Each row is a point on a tangle of strands that fork and nearly touch. The rows are in no order.
In the rows, zero is written as 128.
Points whose rows are less than 99.2 apart are linked; no others are. Some points are linked to none.
K_268: [ 92 165  96 120 180 126 159 158  79  70 133 123 171 153 110 158 135 109
  90 130  88]
K_568: [174 134 161  85 170 151 114 163 140 152 170 150 139 181 163 126 108 112
 128 180 130]
K_224: [124 112 111 124 124  95 130 127 115 102 135 156 150  85  90  98 101 114
 111  97 191]
K_155: [106 171  97 162 113 131 155 113 126 148  83  69  89 117  57 109 141 132
 116  74  80]
K_701: [ 98 158 121 159 133 137 169 101 137 120 112  80 113  81  73 160 151 129
 105 157  84]
K_151: [170 110 110  96  89  83 112 108 129 145 146 179 162 143 167 104 138 123
 137 103 114]
K_802: [156 149  70  85 126 139 129  90  77  96 181 118 124 153 128 132 180  83
 158 110 106]
K_468: [144 122 161 175 167 139  95 139 155 100 104 100 171 154 128 179  97 171
 119 163 134]
K_339: [ 53 112 108  96 154 117 151 139  94 156 117 116 112  92 188 108 164 149
 142 175 151]
K_634: [109 105 147 197 172 159  97 196 152 185  69 165 114 124 131 185  90 127
 139 115 113]
K_269: [178  94 169 208 158 110 157 159 137 180 102  87 122  98 104 137 108 148
 120 118 153]
K_841: [ 99 141 160 133 140 153 115 122 123 123 110 117 147 164 145 191 138 147
 139 196 118]
K_969: [126 180  92 166 102 148 130 106 134 108 107  91  86 139  58 130 125 159
 119  89  81]
K_121: [192 124 113 106 113 118 130 129 131 178 180 145 133 141 151 135 118 123
 161 177  92]
K_96: [149 133 147 154  76 132 163 109 150 120 130 115 110  87  62 114 125  78
 113 108 140]
K_937: [124 162  95  90 163 142 144 149  75  74 155 130 173 145 125 124 156  77
 100 115  78]
K_911: [144 142 148 158 146 125  95  93 159  74 135  77 172 137 128 172 109 164
 128 142 131]
K_888: [ 77 135 130 148 141 140 113 135 151  99 111 165 192  93 110 132 107  98
  81 145 112]
K_645: [142 144 121 124 118 152 123  91 102  84 160 114 111 163 128 158 159 120
 144 166 122]
K_709: [183 102 162 127 119 140 111 143  83 138 166 165 118 203 132 155 123  82
 128 131 184]
K_13: [134 119 155 124  86  98 173 129 157 193 156  97  97  92 110 129 113 109
 136 156 127]
K_324: [ 62 106 137 173 160 112 122 156 126 148 102 143 126  49 137 125 125  94
  91 118 158]
K_633: [117 151 154 127 118 151 156  90 163 125 181  64 105  92 104 153 128  76
 123 159 139]
K_430: [ 77 131 118 143 170 120 113 114 127 102  99 101 132 104 156 128 154 163
 120 140 128]
K_677: [177 127 128 128 143  96 110 139 115 139 181 126 174 145 136 162 105 100
 131 152 167]
K_524: [172 122 135 135 151 134  94  96 141  69 185  96 141 158 128 145 115  91
 119 129 166]
K_896: [ 93 155 161  67 146 167 157 137  80 119 123 116 140 138 178 137 182 138
 149 157 144]
K_124: [180 119 135 150 125 104 100 130 113 131 182 152 187 141 110 162 102  68
 118 137 165]
K_673: [163 128 112 139 121 134 103 103 121  81 142 170 175 155 131 133 142  80
 114 102 124]
K_320: [145 125  99 168 101  84 100  97 135 135 108 121 136 106 104 125 130 143
 140  64 157]
K_434: [153 126 118 142 104 124  91  94 172 123 126 103 125 170 145 140 119 191
 160 114  94]
K_301: [150 118 139 155 158 151  97 140 136 129 104 170 205 186 127 188 103 146
 138 116 138]
K_376: [132  67 131 164 127 129  87 131 150 111 106 181 174 129 135 107  84 149
 124  97 127]
K_846: [140 166  97 111 102 135  86  74 182  99 141 131 171 135 125  98 114 108
 133  90 106]
K_678: [207 134 133 116 116 134 126 126 197 182 162 115 127 120 102 104  68 124
 129 107 130]
K_330: [ 56 170  60 112 137 153 160 118 148 131 119  59  95 103 115 114 123 152
 131 139  75]
K_794: [ 78 137 144 104 156 137 124 137 149 118 119 181 173 128 134 149 115 103
  94 145 146]
K_707: [108 156 123 174 134 136 167  88 149 157  74  86 110 107  58 109 148 112
 118  74 116]
K_309: [142  87 142  88 105 135 129 131 145 107 151 198 133 135 154  70 109  65
 105 122 150]
K_97: [115 116 133  93 114 139 136 129 126  90 101 172 111 152 161  82 159 178
 107 105 118]
K_62: [123 140 118  96 138 170 144 133  62  92 114 114 138 144 154 134 210 184
 158 131  78]
K_687: [113 129 137 168 196 130  95 193 151 192  76 150 129 140 161 172 113 133
 126 152 122]
K_25: [ 96 137  82  97 147  89 165 183  72 103 117 152 137 109 107  85 116 106
  95 127 136]
K_200: [148 108 140 145 118 116 116 132 192 133 137 133 164 106 116 127  86 123
  94 133  93]
K_741: [ 96 134 157 146 138 131 142 106 176 123 105  54  89  93 115 109 117 167
 112 113 151]
K_822: [142 121 139 152 149 115 104 149 178 152 136 135 177 110 129 141  97 132
  98 167 100]
K_257: [155 116 140  98 106 112 122 135  70 133 145 203 136 142 140 101 161 110
 121  99 170]
K_838: [116 118 131  60 113 145 140 112 149 127 157 132 138 129 204 109 162 125
 156 146  92]
K_99: [126 155  91  91 133 135 100  80 170  73 130 132 170 131 135  94 150 136
 120  89  95]
K_886: [113 105 146 129 138 101 125 119 132 133 100  41  94 118 157 132 126 194
 175 156 169]
K_190: [120 146  73 105 158 121 118 119 145  68 110 135 172 120 129  73 141 148
 113  72 105]
K_619: [175 116 139 190 157  99  87 166 138 185 107 117 125 114 147 143 125 178
 131 144 120]
K_924: [130  74 131 134 140 122  88 131 179  93 107 158 169 132 173  84  94 164
 117  86 118]
K_368: [101 149  68 114 117  85 175 144  97 115 128  69  88 150  94 109  89 143
 135  90 108]
K_300: [104 160 103  96 158 167 163 115 109  72 172  67  91 129 124 135 138 126
 148 172 134]
K_262: [140 115 150 134 118 136 106 107 174  90 130 133 133 179 148 135 125 170
 131 146  96]
K_795: [146 111 185 130 117 140 156 146 175 136 147 101  87 129 131 127  93 139
 119 175 143]
K_199: [121  93 147 113 106 125 133 138 161 119 158 161 144 101 141  86  68  80
 107 138 162]
K_153: [158 126 151 131 126 144 139 115 148 153 147  52 109 139 144 170 107 177
 181 188 126]
K_894: [108 124 161  74 148 159 124 147 156 122 151 174 168 149 158 125 120  68
  87 153 135]
K_140: [181  89 147 186 102 121 127 138 124 144 134 144 150 118  82 149  88 130
 125 123 146]
K_951: [112 144 143 111 155 137 120 102 153  96 174 126 183 137 150 156 136  90
 118 184 109]
K_332: [112  86 140 170 169 138  80 159 113 147  72 175 145 139 133 162  99 141
 168  69 170]
K_366: [143 125  95 134 106 108 137 146  85  80 133 144 135  82  69  81  90 100
 128  83 170]
K_425: [160 143 125 144 105 115 121  84 149 166 152  80 138 131 109 173 125 141
 158 124 125]
K_198: [152 123 171 104 124 136 117 150 101 137 115 165 148 194 155 164 145 153
 144 129 143]
K_714: [133 101 144 180  74 139 167 126 147 122  83 142 107  76  59 100 125  95
 112 103 121]
K_537: [153  95 172  89 147 149 120 166 113 136 142 197 139 167 132 137  80 100
 151  89 202]
K_386: [151 116 160  92 159 112 124 160 104 167 128 105 136 154 177 124 116 169
 174 189 170]
K_168: [110 152 111 105 149 130 124  91 139  87 169 132 175 107 131 126 148  71
 108 149 108]
K_213: [ 81 125 122 116 165  93 112 157 110 164  85 177 141 104 186 109 170 131
 108 106 145]
K_529: [121  96 165 116 126 154 130 151  98 128 129 201 116 152  99 144  79  89
 158 106 196]
K_458: [140 126 152 116  91  92 160 129 123 166 173 116  90 101 118 128 109  95
 126 167 170]
K_747: [105 145 145  83 135 129 146 133  65 115 143 132 118 141 158 117 165 142
 144 156 151]
K_404: [175 125 139 138  93 131 119 125 198 129 143 128 153 119 104 119  70 106
 123 114 111]
K_972: [108 102 141 139 131 143 131 146  74 134 104 192 119 130  89 140  95 136
 139  91 198]
K_667: [129 142 104 116  57 121 128  96 168 210 142 111 113 123 134 118 118 128
 154 137  78]
K_360: [102 115 110 121 115 104 156 106 121 182 143  59 117  67 142 159 136 139
 172 170 162]
K_183: [132 131 161  73 153 128 130 175  90 195  98 118 129 166 180 131 133 160
 177 182 159]
K_571: [137 157  68 108 104 121 154  99  51 111 163 143 128 135 110 145 178 101
 156 143  91]
K_159: [142 119 140 103 153 193 143 166  79  51 132 177  90 185 104 107 107 107
 114  93 154]
K_221: [121 123 115 156 173 113  86 141  86 118  74 151 161 136 152 114 158 167
 132  73 165]
K_331: [ 89 149 124 117 169 139 116 102 133  75 113 102 160 134 154 134 173 160
 132 149 104]
K_916: [180 125 171 124 155 112 127 171 121 167 135 109 118 142 139 132  97 175
 149 197 176]
K_58: [124 171 131 118 123 163 122  85 194  89 153  72 134 107  97 117  92 101
 107 112 121]
K_848: [ 97 120 109 169 119 100 137 126 120 141  88 113  37  85 128 104 147 159
 114  97 115]
K_239: [107 129  99 153 120 133 100 105 133  75  93 181 163 142 124 122 158 147
 103 116  72]
K_791: [169  91 161 135 121 177 105 145 163 103 161 175 129 170 132 121  67  95
 104 150 123]
K_750: [124 131 138 140 159 139  95 143 148 133 102 172 206 166 131 185 128 132
 120 132 107]
K_671: [146 132 133 127 119 145 124  93 140 111 188  71  84 126  76 146 137  38
 116 156 144]
K_569: [163 117 170 120 142 156 119 133 178  93 143 137 149 186 169 122  98 158
 126 167 104]
K_240: [103 110 127 153 100  88 142 130 146 181 100 118  94  53 108  95 135 100
 106 112 131]
K_100: [ 60 119 159 119 142 108 138 166 118 179  96 148 102 116 153 151 125 136
 121 176 173]
K_353: [105 165 130 122 170 144 161 108 117  80 158  59 109 107  99 158 121 140
 122 174 143]
K_608: [135 162 120 137  61 160 133  85 130 136 155 107  65 137  91 158 143 102
 149 141  83]
K_903: [102 150  83 143 160 116 150 152 110  69 114 109 166 115  83 140  99 126
  86 128 112]
K_955: [133 165 138 148  70 150 170  79 122 136 130  94  61 124  66 149 152 114
 136 131  95]
K_433: [133 104 171 129 107 154 124 151 143 117 147 180 101 163 125 128  98  98
 105 159 137]
K_493: [188 145 117 114 105 117 130 122 172 186 177 136 138 103 127 125 103 106
 143 176  84]
K_816: [125 120 124 152  96 132 129 139  94 105  89 192  88 142 109 116 133 149
 107 122 129]
K_616: [119 118  86 168 120  89  91 102 118 150  97  97  83 120 165 129 168 177
 169  95 103]
K_613: [135  99 133 101 130 109 112 122 187 104 124 139 142 133 169  70 100 160
 129 102 140]
K_552: [160 134 144 158 148 135 103  97 162  58 160  92 159 152 118 155 100 127
 117 126 155]
K_322: [ 82 127 142 127 170 171 113 170 130 115  45 159  93 167 133 168 157 163
 148  97 147]
K_615: [142 128 108 131 133 155 142 148  92  45 139 156 107 154  97  99 101 113
  98 114 136]
K_738: [104 117  72 170 164  95  94 124 129 109  96 140 150  74 141 100 139 123
 101  68 128]
K_455: [183 133 121 109 130 115 104 101 116 123 152 108 191 160 167 149 153 146
 175 140 113]
K_419: [146 162 101 121  55  99 129  86 130 174 157 121 124  92  80 116 128  68
 138 109 126]
K_77: [ 96 140  87 148 113 111 114 113 119 143  90 101  46 119 149 122 159 179
 153 106 104]
K_378: [120 122 138  83 126 103 147 131  68 129 143 118 104 138 165 119 161 157
 170 143 192]
K_884: [ 97 155 130 113 189 159 108 136 110  82  86 133 179 150 145 135 173 172
 102 112 117]
K_137: [ 94 156 108 114 154 142 136 161  76 112  93 183 148 145 111 150 155 130
 103 117 132]
K_144: [164 134  94  90 106 138  95  72 111 115 181 130 109 160 137 115 170  75
 158 100 107]
K_625: [103  86 143 197 105 153 142 132 144 131  53 146  94  72  77 104 131 112
 100 105  89]
K_14: [ 78  97 133 120 140  88 121 149 108 181 114 101  94  90 201 107 140 150
 157 167 145]
K_920: [ 72 140  58 101 156 127 160 132  88 126 111 116 136  98 150 123 176 140
 134 155  77]
K_959: [140 141 100  88 121 180 156 129  70  90 150 105 127 148 162 130 203 149
 165 123  82]
K_435: [177 125 167 129 131 136 116 147  89 134 140 159 134 205 127 177 118 131
 149 133 181]
K_160: [159 148 134  89 123 118 106 122  53 112 143 138 181 135 149 125 192 144
 135  76 136]
K_617: [192 132 121 120 126 120  89  90 132 101 162 137 196 176 154 145 147 111
 144 114 104]
K_218: [143 113 145 190 106 102 129 108 158 185  96  87  82 108 120 146 149 152
 136 107  81]
K_415: [112 117 129 132 107 104 115 143  63 168  90 187 120 152 151 135 200 161
 140 122 132]
K_762: [ 94 132 138  92 123 106 149 150  94 147 143 181 116 123 125 123 121  91
 107 150 200]
K_292: [120 115  95 178 162  85  81 128 101 120  90 147 141 115 168 113 163 161
 124  72 144]
K_820: [103 124 120  78 103 122 131 107 167 118 143 133 115 134 159  98 134 124
 135 155 103]
K_45: [111 117 126 132 108 125 144 145  75 109 111 193 103 132 100 115 117 149
 115 113 178]
K_950: [113  88 173 143 124 141 147 141 160 131 133 141 159  70  95  95  64  92
 105 124 168]
K_10: [172 121 149  99 151 102 122 132 100 141 175 126 172 146 168 140 122 113
 146 138 184]
K_933: [103 113 132 153 142  76 116 149 133 185 106 117 104 107 190 130 137 152
 147 173 122]
K_560: [159 106 187 122 106 141 148 155 155 137 169 136  76 152 144 122  76 116
 109 188 144]
K_700: [106 137  69  95 141  74 161 173  63 111 121 153 158 123 115 104 143 104
 103 105  97]
K_234: [ 85 151 114  85 117 111 165 136 137 108 135 116  85  82 109  75 107 118
 100 133 144]
K_384: [108 125  89  73 100  99 149 113  93 143 137 159 113 111 162  86 180 151
 163 128 120]
K_325: [ 78 153 120 159 152 132 135  89 150 137 110  57 118  74  97 158 154 133
 127 133  99]
K_340: [130 130 184 180 143 152 119 139 138 121 120 103 162 146  97 206  96 147
 115 152 162]
K_83: [151 110 126 103 119 114 116 133 146 155 120 150 138 163 194 105 153 185
 157 144  67]
K_819: [ 81 114 153 111 161 152 109 179 130 138  44 183 114 143 162 158 167 137
 139  91 139]
K_853: [ 83 119 136 169 172 168 118 156 105  93  58 146  79 155 126 142 133 188
 117 110 150]
K_461: [175  89 112 140  80  72 110 118 121 155 133 189 139 146 129 117 115 129
 141 109 134]
K_203: [148 141 122 128 149 138 114  92 121  76 184  68 104 136  99 155 126  79
 117 144 172]
K_830: [116 152  84  78 132 106 170 169  65 101 148 126 161 143 130  97 160  87
 110 102  61]
K_551: [165 122 137 114 120 130 117 118 186 144 194  84 120 129 134 134  95  60
 126 162 130]
K_880: [178 130 133 115 110 120 127 142 135 166 149 164 110 171 172 126 131 161
 161 184  67]
K_453: [140 132 144  81 143 183 145 179  70  88 143 160  89 182 123 114 160  99
  95  99 140]
K_439: [115 113 109 139  83  71 123 126 147 170 117 142 146  62 106 110 122  83
 109 131 123]
K_973: [187 136 123 138 117 101 136 141 158 216 142 136 125  82 110 121 114 143
 125 183  94]
K_177: [114 160 145 171 139 142 169  76 190 154  82  74 141 105  65 108 131  95
 111  83 118]
K_273: [151 139 110 123 104 138 113 111 118  76 129 194 163 149 126 110 162 109
 102 109  75]
K_215: [154 121 132  81 139 102 126 116  80 136 171  98 157 134 173 138 143 130
 182 138 187]
K_725: [181  94 129 171 105  91 107 134 114 149 135 164 139 142 117 139  97 142
 133 121 139]
K_715: [110 106 134 187 154 115 127 113 168 128 105 100 180  63 103 144 123 102
  85 109 119]
K_837: [104 154 151 134 102 144 151 109 165 128 109  71  56 119  96  89 119 173
 115 105 113]
K_800: [ 93 121 136 201 158 100 131 133 143 149  97 107 143  38 135 143 134  93
  85 117 127]
K_390: [111 150 122  92  88 136 130 100 166 106 160 114  86 123 136 102 120  96
 135 143 112]
K_696: [131 166  91 172 120 129 118 106 132  70  95 106 113 135  73 147 133 163
 113 107  74]
K_82: [104 118 105 172  92 133 129 131 119 109  78 160  65 120  92 118 139 151
 103 142  80]
K_923: [129 142 165 120 105 132 145 111 197 144 171  76 115  98 112 121  98  49
 109 157 116]
K_815: [ 80 135 105  99 135 106 175 166  94 107 128 136  88  92 106  82 113 118
  97 153 151]
K_388: [107 141 168 178 137 154 136 118 121 102 107 115 138 128  73 194 129 138
  87 159 143]
K_499: [160  99 169 173 147  95 184 127 145 209 102  88  94 111 101 126 130 132
 133 117 142]
K_708: [123 121 167 139 141 130 130 121 127 120 125  50 108 137 155 167 112 172
 163 199 149]
K_742: [153 121 112 129 112 166 116 120 133  42 138 151 101 152 102  81 108  89
 117 101 131]
K_647: [187  85 138 105 116 122 101 115 100 127 186 147  89 193 140 132 153  77
 138 142 152]
K_416: [ 84 114 148 165 166 109 113 161  96 141  86 121 105 114 129 156 121 153
 125 115 217]
K_628: [181 118 145 139 160 122  87 136 130  99 120 136 201 179 144 144 104 167
 139 103 158]
K_600: [166 137 133 143  89 160 105 101 164  67 146 128 111 139  86  96  86  77
 123  83 140]
K_315: [141 133 174 141 147 123 151 180 134 202 127 123 111 122 119 161 107 158
 125 204 157]
K_737: [166 137 141  86 115 120 112 136  68 122 151 164 170 149 153 131 179 117
 124  88 173]
K_94: [123 140  98  77 153 175 168 109  87  91 178  87  85 140 163 125 160 112
 160 164 136]
K_428: [115 114 152  88 109  88 148 132 110 157 168 144 113 112 147 119 114 104
 124 174 182]
K_444: [148 122 124  88 107 106 114 120 191 143 147 117 118 143 163  75  81 162
 142 108 137]
K_477: [157 151  66 103 105  91 143 106  86  97 135 141 115 134 103  96 135 124
 143  81 137]
K_777: [157 137  78 110  93  95 123  96  93 109 118 150 117 145 126 107 167 158
 154  76 120]
K_723: [137 130  87  72 134 190 169 115  84  97 158  84 111 134 171 140 185 122
 183 148 111]
K_312: [154 142  65 107 113  93 160 148  79  85 144 136 105 132  88  82 103 110
 130  81 142]
K_247: [163 126 124 134 128 129 101 111 102  97 161 179 169 149 111 147 127  47
 108 112 168]
K_490: [174 102 155 114 138 170 111 143 183  91 158 166 152 176 166 107  87 116
 107 140 114]
K_105: [133 127  97 150 119 113  86  89 147 123 102  97 127 154 161 132 157 197
 168 109  97]
K_731: [160 113 181 122 139 134 170 140 198 155 142  64 102 114 130 116  88 152
 127 148 131]
K_20: [114 142 124 127  75 138 136 106 155 144 115 104  64 118  99  83 115 155
 126  82 139]
K_527: [155 130 101 142 169  93 100 121 164 163 136  75 181  99 147 155 126 154
 166 160 103]
K_954: [ 97 101 164 122 183 155 110 162 167 120  85 154 160 158 173 118 103 161
 118 120 152]
K_834: [110  84 154 222 151 151  87 167 131 158  82 174 116 123 147 155  84 145
 131  99 104]
K_141: [151 112 187 170 121 130 140 124 146 102 118  78  93 152 123 149 105 201
 127 136 158]
K_511: [ 82 138  99 174 166 141 142 159  97  71  91 147 138 120  69 139  98 131
  76 120 109]
K_346: [ 75  94 133 141 135 118 126 153 132 161 101 173 132  71 133 112 107 104
  92 134 154]
K_67: [ 89 125 115 162 142 140 119 112 150  94 116 124 185  61  72 135 113  94
  77 122 121]
K_533: [125 166  96  87 159 137 129 113  97  77 172 128 180 132 118 134 168  58
 110 142 112]
K_653: [105 123 116 194 117 128 139 134 143 122  69 134  66  83 113 111 148 131
  92 102  81]
K_751: [186 121 130 158 128  82 131 153 129 211 151 131 144  83 106 135 115 139
 125 155 135]
K_685: [123 131 123  81 115 160 127 112 129 121 133 101 178 123 209 122 184 169
 173 133  95]
K_30: [131 111 169  83 132 172 114 138 142 117 167 156 145 176 174 114 158  69
  96 153 102]
K_978: [113  78 141 188 140 135  87 153 129 141  87 167 126 128 137 140  96 162
 126 102 146]
K_114: [120 142 115 124  83  94 118 109 131 147 153 142 149  81 109 129 130  85
 120 142 120]
K_459: [105 111 118 154 100 118 114 145  89 144  74 213 107 147 137 122 167 143
 113 119 114]
K_780: [125 145  72 128  78 119 142  88  86 127 156 157 110 144 121 158 176 117
 154 150  69]
K_656: [ 88 155 165  80 152 138 151 167  94 138  85 156 108 157 127 184 175 125
 153 142 174]
K_849: [ 94 141 123 156 155 120 117 107 163 107 108  55 115  79 131 135 137 169
 131 129 125]
K_426: [115 122 140  85 128 164 141 127  87 139 118 104 169 139 203 150 173 156
 175 172 111]
K_110: [108 139 141  95 148 157 125 138 116  79 103 151 158 147 159 103 169 174
  98  86 115]
K_866: [101 128  85 139 144  84 114 134 120 116 112 143 147  70 119  98 128 126
 104  93 153]
K_454: [ 97 110 110 184 158 149 136 176  91  78  75 137  70 128  96 105 107 183
 109  91 135]
K_72: [121 191  86 109  90 110 143 119 126 144 154  99 120  85  67  95 105  68
 124 102 131]
K_935: [ 58 149  39 107 141 130 166 117 115 128 124  93 110  86 133 134 149 138
 155 146  67]
K_893: [122  65 186 157 136 145 145 151 168 139 126 121 148  70  96  97  52 130
 109 122 145]
K_977: [ 92 157 178  54 153 156 150 154  93 146 112 126 119 158 145 183 172 113
 164 164 168]
K_939: [138 129 122 127 179 111 110 136 156 158 144 114 193 120 153 148 115 153
 140 184 110]
K_966: [140 127 132  79 115 164 118 119 115  86 160 146 113 158 157  91 177  77
 105 134  93]
K_798: [ 95 177  93 112 104 118 185 146 116 128 138  63  83 131  70 102  81 131
 121  93 112]
K_782: [179 115 158 112 169 134 105 159 145 123 134 164 178 169 152 121  84 156
 133 114 163]
K_530: [167 148  95  93  91 140  82  81 171 112 171 130 130 176 148 102 129  99
 155  95  94]
K_614: [116 125 126 145 179 126  88 147 142 160  89 158 203 159 172 177 145 148
 120 151  90]
K_328: [ 77 183  86 115 125 171 155  92 129 142 135  55  95 115 112 120 119 174
 153 128 117]
K_992: [106 123 162 177 118 121 139 124 111 148 111 123 109 118  99 169 137 145
 114 168 131]
K_941: [113 170 122 146 136 138 185 122 125  92 138  65  98 101  59 150 131 122
 103 143 112]
K_57: [116 116 134  82 108 142 149 148 128  91 141 197 107 127 145  59 129  96
 102 128 139]
K_191: [110 148  94 125 112 112 164 114  90 123 133  96  64  99  92 136 135 155
 144 136 133]
K_547: [110 104 124 152 168 138  86 142  97 106  81 176 175 152 124 154 126 150
 148  50 185]
K_180: [ 64 116 144 114 126 111 143 160 105 163 104 186 111 107 122 130 114 110
  99 151 171]
K_232: [ 97 159 114 118 118 168 136  74 146 137 142  48 104 130 145 141 113 183
 175 129 137]
K_592: [180 103 159 116 169 156 123 172 137 143 154 191 169 170 136 116  65 120
 134 126 167]
K_945: [133 146 122 128 108 138 133  90 139 139 163  58 116 130 134 154 124 154
 185 142 132]
K_261: [122 110 150 194 102 108 130 130 140 172 112 119 104 114 119 172 150 149
 122 163  87]
K_148: [127 108 172  94 137 192 112 139 122  93 125 199 163 159 138 115 110  98
 109  85 138]
K_333: [156  86 175 202 175 140 152 158 132 194  97 133 143  95  89 148  97 129
 115 128 143]
K_508: [147 139  84 102 126 102 127 112  70 109 126 127 168 131 149 120 200 167
 153  83 116]
K_840: [125 161 123 115  65 136 105  81 154 138 143 107  91 159 125  75  94 151
 142  78 137]
K_147: [109 208  89 117 100 125 153 126 108 143 145  62 107 117  64  98  89 106
 121  89 121]
K_348: [186 109 127 121  85 109 116 109 116 142 179 141  78 171 126 142 133  76
 142 154 130]
K_514: [127 137 107  91 160 135 133 141 109  68 120 156 168 127 131  81 138 142
  94  71 121]
K_757: [101 124 145 133  93  98 179 111 156 206 110  85  97  72 108 114 144 105
 126 131 128]
K_136: [104 160 110  72 123 129 144 115 155 102 156 113  90  93 126  71 101  87
 119 131 146]
K_805: [121 101 158  92  97 144 141 145 126 103 121 212  90 163 163  80 133 142
 114 122 137]
K_476: [ 97 108 177 135 134 116 149 177 134 197 118 122 103 109 127 150 107 143
 104 193 157]
K_358: [164 142 114 112 114 134  91  79 175 149 195  78 145 139 124 146 109  67
 149 132 124]
K_768: [ 61 126  94  84 142 144 165 126  86 142 132 125 121  91 177 115 180 139
 150 193 117]
K_922: [102 109 143 101 152 139 114 179 150 151  57 202 155 134 141 186 168 121
 137  91 123]
K_986: [127 139  94 179 124 128  89 100 133  62  89 146 158 136 113 146 150 163
 117 116  95]
K_225: [ 83 121 133 166 171 108  94 177 145 181  99 137 134 106 194 146 116 126
 119 161 119]
K_379: [147 124 135  75 144 170 130 150  76 100 158 154 106 163 128 107 186  78
  85 123 119]
K_960: [147 111 134  99 100 111 116 124 118 149 129 170 169 144 172 121 179 147
 132 125  85]
K_90: [120 129 122 138 100 134 143 106 188 205 135  89 106 115 139 139 124 146
 144 159  51]
K_193: [172 130 120 128  60 129 117  88 130 146 181 130  84 152 117 153 142  76
 158 157 106]
K_345: [103 112 103 184 151 146 145 163 105  71  81 124  94 107  79 120  97 159
  88  98 104]
K_271: [129 166 108 127  44 125 118  77 133 212 159 107 132 108 105 126 119 104
 153 110 116]
K_833: [172 114 134 134 105 135  95 110 183  98 166 115 149 120 108 112  70  79
 126  93 146]
K_21: [178 147 151 115 136 122 141 127 201 190 161  72 129 107 120 102  76 146
 129 123 125]
K_887: [147  98 151 192 122  96 175 114 152 205  83  97  82 122 117 125 136 121
 133  90 111]
K_85: [132 127 160 108 121 117 110 154  72 158  87 160 147 179 157 157 188 166
 158 115 148]
K_534: [165 113 162 155 100 121 150 109 140 120 140 106 123 109  81 142 108 111
 119 114 159]
K_473: [176 132 121 168 148  99 111 116 144 177 141  62 158 115 113 170 123 154
 151 137 119]
K_488: [126 116 143 152 110 121 153 137 165 194 124  88 104 109 135 148 136 149
 134 189  63]
K_469: [119 144  99  92  75 105  93  95 172 168 131 134 131 142 149  79 106 151
 140  85 122]

Follow the links from the first point to the second, and from the first to the third. Name the last point that the two ways share.
K_453; K_560; K_425: K_404
K_426; K_707; K_455: K_673
K_837; K_723; K_97: K_849
K_802; K_893; K_469: K_110
K_269; K_90; K_911: K_261
K_428; K_499; K_340: K_261
K_951; K_922; K_234: K_937
K_292; K_933; K_444: K_978

A fork is a point with three links. Follow the links from the first point to the second and name the forks in between, in order.
K_499; K_524: K_261
K_959; K_20: K_849
K_14; K_224: K_978
K_177; K_747: K_673

Name the points in between on the shortest way along the links from the first point to the second, in order.
K_10; K_136: K_215 > K_378 > K_747 > K_896 > K_426 > K_685 > K_838 > K_820 > K_390
K_768; K_224: K_339 > K_14 > K_933 > K_225 > K_687 > K_634 > K_834 > K_978 > K_332 > K_547 > K_221 > K_292 > K_738 > K_866
K_846; K_199: K_99 > K_190 > K_514 > K_110 > K_97 > K_805 > K_57 > K_309
K_430; K_780: K_331 > K_884 > K_110 > K_514 > K_190 > K_99 > K_846 > K_530 > K_144 > K_802 > K_571
K_742; K_473: K_600 > K_833 > K_404 > K_200 > K_822 > K_939 > K_527
